Each row is a point on a tangle of strands that fork, close into loops and nearly touch. The rows are in no order.
Two points are linked if the straight distance between their rows is under 77.9. Some points are linked to none.
Z_792: [  5   0  10 -29 -27 -14  -1  24 -51 -30  16  -8  21  13 -14  -1  -2   0
  15 -41  24]
Z_970: [-34  -6   7   0  15   6   2  -8  16 -17  -6 -42   6 -19  38   7 -16   6
 -16  32  24]
Z_827: [ 69 -20   2  28 -24  17 -19  38  41  29  41   1  -1   7 -39   9  27  24
  58  21  -7]
Z_42: [ 33  -1  10  12 -21 -16  22  30 -20  -6  32  -3   6 -15  36  -4  16  24
   2  26   5]
Z_357: [-62   0 -20 -27  39 -10  47 -41 -28 -38 -40   9 -13  -6  41 -47 -36  10
 -34 -32  -1]
Z_190: [ 33 -15  29  31  10  -1   4  20  47 -28   6 -48  13   4 -25  12  30   0
  26  66   2]
Z_670: [ 63 -32  10  33 -13  19   6  11  46   4  29  -3 -18   6 -23  -1  37   8
  39  54  -8]
Z_454: [ 19 -16  59  46  21 -42  38  42  20 -40 -19 -51  23   4  -3  -1  35 -19
   0  44 -37]
Z_588: [ -8 -14  27  51  51  25   3 -15  33 -25 -10 -25  -3  31 -44  -2   3 -28
  -1  36  -7]
Z_593: [ 45  33 -50 -27 -66  14 -14  31 -35  53  15  50   9 -10  24 -10  19  21
  14 -26  22]
Z_678: [  5  41 -14 -27  10   1 -23 -19  -4  13   3  49 -13 -32  18 -22  -9   1
 -22   0  -4]
Z_133: [-23 -30  41  16  20  13  29  -6   3 -30   1 -35   1  13 -11  -7 -16   0
  -8   8   7]
Z_680: [-16  17 -30 -22  10  19 -20 -55 -13  18  -6  63 -27  13 -37 -14 -26 -17
 -21 -50   3]
Z_992: [ 38 -23   6  35 -11  -3  21  25  41   7  29 -23 -10 -13  16   4  13  11
  15  55   0]
Z_626: [-28  25 -52 -60  11   9 -13 -51   6  36 -17  41 -20  -2 -17  16 -30 -15
 -33   8  11]
Z_705: [-20  25   7   1  26   3 -13 -12 -12 -14   2  16   6  11 -20  -6 -18 -18
 -15 -20  18]
Z_451: [ -8   3  23 -10  14 -25  31   2 -36 -35  -2  -5   8  -9  33 -23  -7   1
 -18 -24  -3]
Z_987: [-13   1   1  14  21   6 -13 -16  43 -10  -3 -12 -12  -6  11  12  -9   1
 -15  56  13]
Z_716: [ 14 -29  30  51  26  -1  25   6  40 -40  -5 -39  10  39 -49   0  19 -19
  30  49  -4]
Z_679: [-24  24 -22 -11  60 -23  15 -60 -11  21 -26  48 -34 -17  37 -16  -1   0
 -50   2 -37]
Z_748: [-33  13 -80 -70 -90  26 -52   6 -25  36 -10   2  29 -32  28 -14 -10  -4
  21 -40  30]
Z_897: [ -1  -2 -31 -35 -51  29 -14  -2 -12  -2  10   6   3 -41  63 -32 -23  18
  -5   0  13]
Z_530: [ -8  44 -46 -53 -17   7 -21 -26 -14  20 -10  41  -3 -33  25 -27 -33 -12
 -26  -4  15]
Z_535: [-34 -12  26  30  43  -2  25 -20  -4 -33 -10 -14 -15   7   4   5 -13  -9
 -34   9  -3]
Z_9: [ 33  26  22  28  26 -32 -18  -1   2   8  32  38 -12   5 -28  12  41 -13
  13  30 -31]
Z_251: [-45 -16 -15 -39 -24  45 -28  -8  -5 -18   0 -13   8 -10  -1   0 -40  -6
  -9 -10  41]
Z_284: [  6 -33  49  24   7   5  41  14  19 -39   5 -33   8  -3   3  -4   7   1
  -7  22 -15]
Z_204: [ 38 -22  17 -12 -40   1 -15  44 -11  -3  29  -5  21  14 -29   7  13  10
  37 -22  20]
Z_795: [  2  48 -34 -20   6 -42  22 -20 -35  13 -12  46 -22 -31  47 -41  -3   5
 -36 -18   0]
Z_649: [  2   9  44  26  30 -43   8  21 -18 -36  -2 -36  19  14 -17   0  23 -22
   8  30   6]
Z_49: [-15  13  39  34  54  20 -31 -24  15  -7  18  35 -11  39 -62   0  12 -35
 -15  -1 -36]
Z_35: [-20 -44  45  53  53 -15  60 -17  21  -7 -34 -41 -15  23 -13  14  30   0
 -17  18 -22]
Z_601: [-55 -20 -10  -5  35  -5  41 -52  -9 -16 -38  -7 -16 -14  45 -19 -29  11
 -40  -9  -2]
Z_211: [-13  -5  20  -8   5 -21  12  18 -36 -44  -1 -26  18  21 -21   3 -11  -7
  12 -21  28]
Z_79: [-31 -34  13 -25 -22  54 -13   3   1 -28  13 -43  -1   0  13  -9 -34   1
  -3 -11  27]
Z_524: [ 27  26 -46 -34 -58  -3 -10  22 -34  26  10  36  17  -4  -6  -8   3  10
  31 -58  27]
Z_934: [-43  13 -26 -36  22  -1  -8 -40   2 -11 -23  -1  -5 -17  27  -7 -38   3
 -34  10  16]
Z_280: [-25  -5 -55 -54 -82  47 -25  -2 -33  12  24  -5   5 -37  61 -21 -22   4
   6 -11  24]
Z_978: [-27  20  27  24  58   2 -33 -33 -11 -15   0  32  -5  32 -43  -2  -9 -35
 -20 -19  -5]
Z_137: [ 18 -10  40  30  27 -22  35   0   5 -15   2  -8  -6  -2  19 -15  14   4
 -17  27 -31]
Z_91: [ 12  25   4  16  33  -3 -21 -27  -2  31  17  54 -26  -2 -33  12  21  -4
 -11  27 -23]
Z_309: [ 12  15 -14 -22 -44  10   0  14 -20  24  33  21   9 -21  69 -18  -5  20
  -8  12  13]
Z_171: [  1  -2 -65 -34 -68  15 -47   6   4  53 -13  29   5 -13 -28  24 -14   8
   9 -76  18]
Z_863: [-26 -21  52  48  50 -17  58   8  -4 -11 -55 -56  10  -7  40  -3  21   8
 -35  -2 -52]
Z_939: [-41  30 -47 -55   1   5  -2 -31 -13  -8 -20  12   0 -29  37 -31 -39 -10
 -21 -14  26]
Z_919: [-47  21 -22 -29  40 -25  27 -51 -18 -14 -48  29 -12 -18  51 -52 -26   8
 -42 -29 -30]
Z_388: [ 61 -20   5  11 -33  22 -39  59  36  26  18  -9  23  20 -48  10  19  22
  71 -13   1]
Z_97: [-46 -17 -27 -42 -37  37 -43  -3  -5   8   1 -18  19  20 -16  26 -35   3
  10 -25  52]
Z_368: [ 30 -13 -10   8 -29  16 -58  38  34  37   4  10  11  15 -57  42   5  12
  37 -57  -8]
Z_998: [ 30 -23 -26  -7 -55  21 -46  52  23  45   7   8  12   6 -12  28 -12  32
  47 -62   0]
Z_927: [ 52 -14 -10   4 -53  16 -48  61  18  40  20  -4   7   7 -12  28   9  31
  64 -22  11]
Z_76: [-11   4 -47 -47 -79  23 -36  20 -31  18  18  -5  21 -15  27 -10   1  10
  27 -29  32]
Z_962: [ -7   5   0 -16 -18 -24  -9  20 -10  -7  18 -44   7  -9  30  25   8   5
  26  35  45]
Z_880: [ 23 -45  16  20 -10  15   5  17  20 -21  21 -24   1  31 -43  22  -2  14
  29  14  21]
Z_752: [-14  12 -37 -27  31  -2  20 -48   1  30  -6  35 -38 -19  40   2 -14   6
 -46  25  -7]
Z_364: [-26   4   4  -6  -2 -35   7  25 -27 -35   6 -41  11   3   7  16   5 -11
   8  13  38]
Z_764: [  5 -19 -22 -34 -50  20 -35  18  23  27  23 -24   1   7 -11  46 -20  16
  40  13  46]
Z_950: [-26   3  -7 -13  -9  46 -40   4  12   5  -9   8  11  27 -49  16 -45 -23
   5 -53  32]
Z_983: [-50  -4   6  26  64 -21  36 -39  -8 -14 -42  -5 -13   1  27   9 -16   6
 -41  -7 -28]
Z_735: [-20 -10 -22 -27 -42  24 -41  28 -24  -3   7 -35  19  19 -29  37 -18   8
  34 -35  59]
Z_718: [ 47   2  -7   0 -14  12 -50  14  25  32  21  25  -4  14 -60  40  11  11
  36 -13   8]
Z_150: [ 55  17  -8 -13 -50  -9 -25  41  -5  20  27   3   8  10  -7  15  14  30
  39 -17  23]
Z_811: [-38  -7  36  44  77 -31  54 -16  -1   4 -67 -43   2  -4  32  21  18   7
 -31 -17 -71]
Z_320: [ 48   6  55  32  10 -14   0  33  -1 -16  19  23   7  26 -46 -18  28 -12
  20   6 -45]
Z_481: [  3  64 -13  -7  23 -27  -3 -27 -20   4  -1  54  -5 -22  43 -44   3  -7
 -33   0 -25]
Z_304: [ -9   2  52  47  46 -28  22  19  12 -33 -14 -48  16  13 -13  12  23 -22
  -8  41 -20]
Z_855: [ 16 -34  36  54  28 -41  79  15   0  -6 -24 -48   7  -4  24  17  44   9
  -7  20 -49]
Z_447: [ -9   4 -27 -22   1  16 -18 -41  10  21  -4  32 -26   7 -36  16 -35  -3
 -23 -17   9]
Z_63: [-32  23   6  18  73 -24  14 -36  -4  13 -23  20 -26  -6  10   1   2  -3
 -37   6 -37]
Z_61: [ -5  -7 -20 -28 -21  16   7 -10   5   6  18  13  -2 -12  12   6 -17   7
 -12   3  22]
Z_15: [ -5   6  13   3  42  19  -6 -38   3   1   7  54 -36   6 -11  -8 -21  -2
 -27 -16 -22]
Z_976: [ 33   7  -9   4   6 -16  18  -3  14  36  26  15 -30 -20  31  18  16  15
 -19  29  -5]
Z_572: [ 10  19 -39 -47 -58  -7  12   2 -63  -6  16  23  10 -11   4 -28  -7   2
  17 -54  21]
Z_162: [ 33  41 -43 -27 -53   0  -1  26 -21  41  27  50 -11 -16  48 -10   3  19
   1   9  14]
Z_53: [ 33  13 -19  -1  -2   5 -10 -12  15  46  24  51 -32  -3  -3  21   9   1
 -21  25 -15]
Z_128: [-45  33 -49 -47  43 -16   8 -75  -1   8 -48  45 -13 -18  42 -46 -33  -2
 -43 -13 -15]
Z_953: [-19 -10 -17 -32 -44   6 -22  17 -42 -22   7 -20  17  11 -16  -1 -24  -8
  28 -51  40]
Z_952: [ -8 -24  15  28  29  18 -15 -20  37  -4  10  -1 -18  16 -29  21  -6 -17
   1  37   6]
Z_614: [ -2 -11  -8  -6 -34  36 -54  19  26  21   2  11  13  16 -48  34 -26  -4
  26 -59  12]
Z_589: [ 18 -23  35  51  45 -15  34   1  35 -11   4 -19  -9 -12  -7  -5  40  -3
  -8  46 -45]
Z_786: [ 20  33 -11 -12 -14 -18 -24   8 -24  15   6  34  -7   1 -20   0  -2  -3
  15 -25  12]
Z_834: [-20  26 -81 -65 -78  28 -26 -12 -46  19 -18   1  42 -39  20 -55 -17 -17
  18 -26  37]
Z_599: [ 61  -9  42  17 -14 -15  24  45  -2  -9  19 -11  12   4  12 -16  33   9
   8  17 -21]
Z_432: [-29 -15  32  51  73  36  -9 -32  26 -17  -5  13 -19  32 -40   0   6 -27
 -17  27 -27]
Z_995: [  9 -12  52  65  47 -15  57  -4  23 -19 -29 -20  -2  -8   4  -9  49 -11
 -18  35 -92]
Z_372: [-38 -36  26  23  19  12  27 -10  27 -29 -15 -44  -8 -23  49  -2 -10  18
 -20  33  -3]
Z_256: [-10 -26 -44 -44 -74  32 -34  19  -6  26  22 -26  13  -7  17  30  -7   8
  22  -9  31]
Z_837: [  5 -20   9  41   0 -15  27  12  40  -8  -2 -56  -9 -10  15  13  36   9
  14  60  -2]
Z_627: [  4  -7  -6  -7 -23  -6 -39  21  22   6  20 -42   9   0  -1  34   3  21
  51  43  49]
Z_323: [ -9  31 -56 -54 -52   5  -4 -11 -51  10 -11  23  14 -31  20 -44 -15 -12
   4 -44  25]
Z_394: [ -6 -49  34  59  40   2  58   2  22 -33 -10 -43  -3  33 -37  28  25  -6
   2  42  -2]
Z_242: [ 20 -20  64  67  27 -34  67  18  32 -27 -32 -39  18  13 -16  -8  52 -21
  -9  41 -73]
Z_46: [-24 -21  45  16  16 -31  61  15  -8 -27 -40 -57  18 -13  64  -4  20   9
 -22  -3 -36]
Z_110: [-44  28 -23 -29  38  -6 -19 -49  10   8 -16  33 -19   3   2  -6 -41 -27
 -39  10  15]
Z_878: [  8  43 -17 -19   5  -4 -32 -42 -23  23  -2  78 -23  -8 -19 -26  -1 -19
 -10 -49 -16]
Z_192: [ 58  -5  39  14 -18 -11  -2  37 -12 -10  24   9  11  37 -45  -6  20   4
  30 -22  -4]
Z_556: [-11  30  12   4  10  27 -44  -2   2  -8  -7  25   8  11 -47   9 -35 -31
  -4 -42  14]
Z_857: [  4 -32  29  28  -1 -39  62  29 -12 -21 -19 -70  25   5  37   6  29   8
   4  21 -32]
Z_477: [ 51  -7  54  38   7 -18  39  34   5 -16  16  -8  16  22 -21 -13  35 -12
  13  25 -45]
Z_377: [ 48  22   3  18   5 -15 -27  16   4  23  28  32 -12  14 -42  32  25   4
  29   8  -5]

How many points has the smallest loop of links through each point below? Write 0 if it is on no loop.
Z_323 | 11
Z_670 | 18
Z_97 | 0
Z_678 | 0

A piece is all that can be reached along the links. How many separate loops has the piece of each point below (a circle has one, a figure eight two, a Y none), and how many tips (points with one link)?
Z_110 | loops 0, tips 2
Z_599 | loops 1, tips 4
Z_748 | loops 1, tips 1
Z_128 | loops 0, tips 3
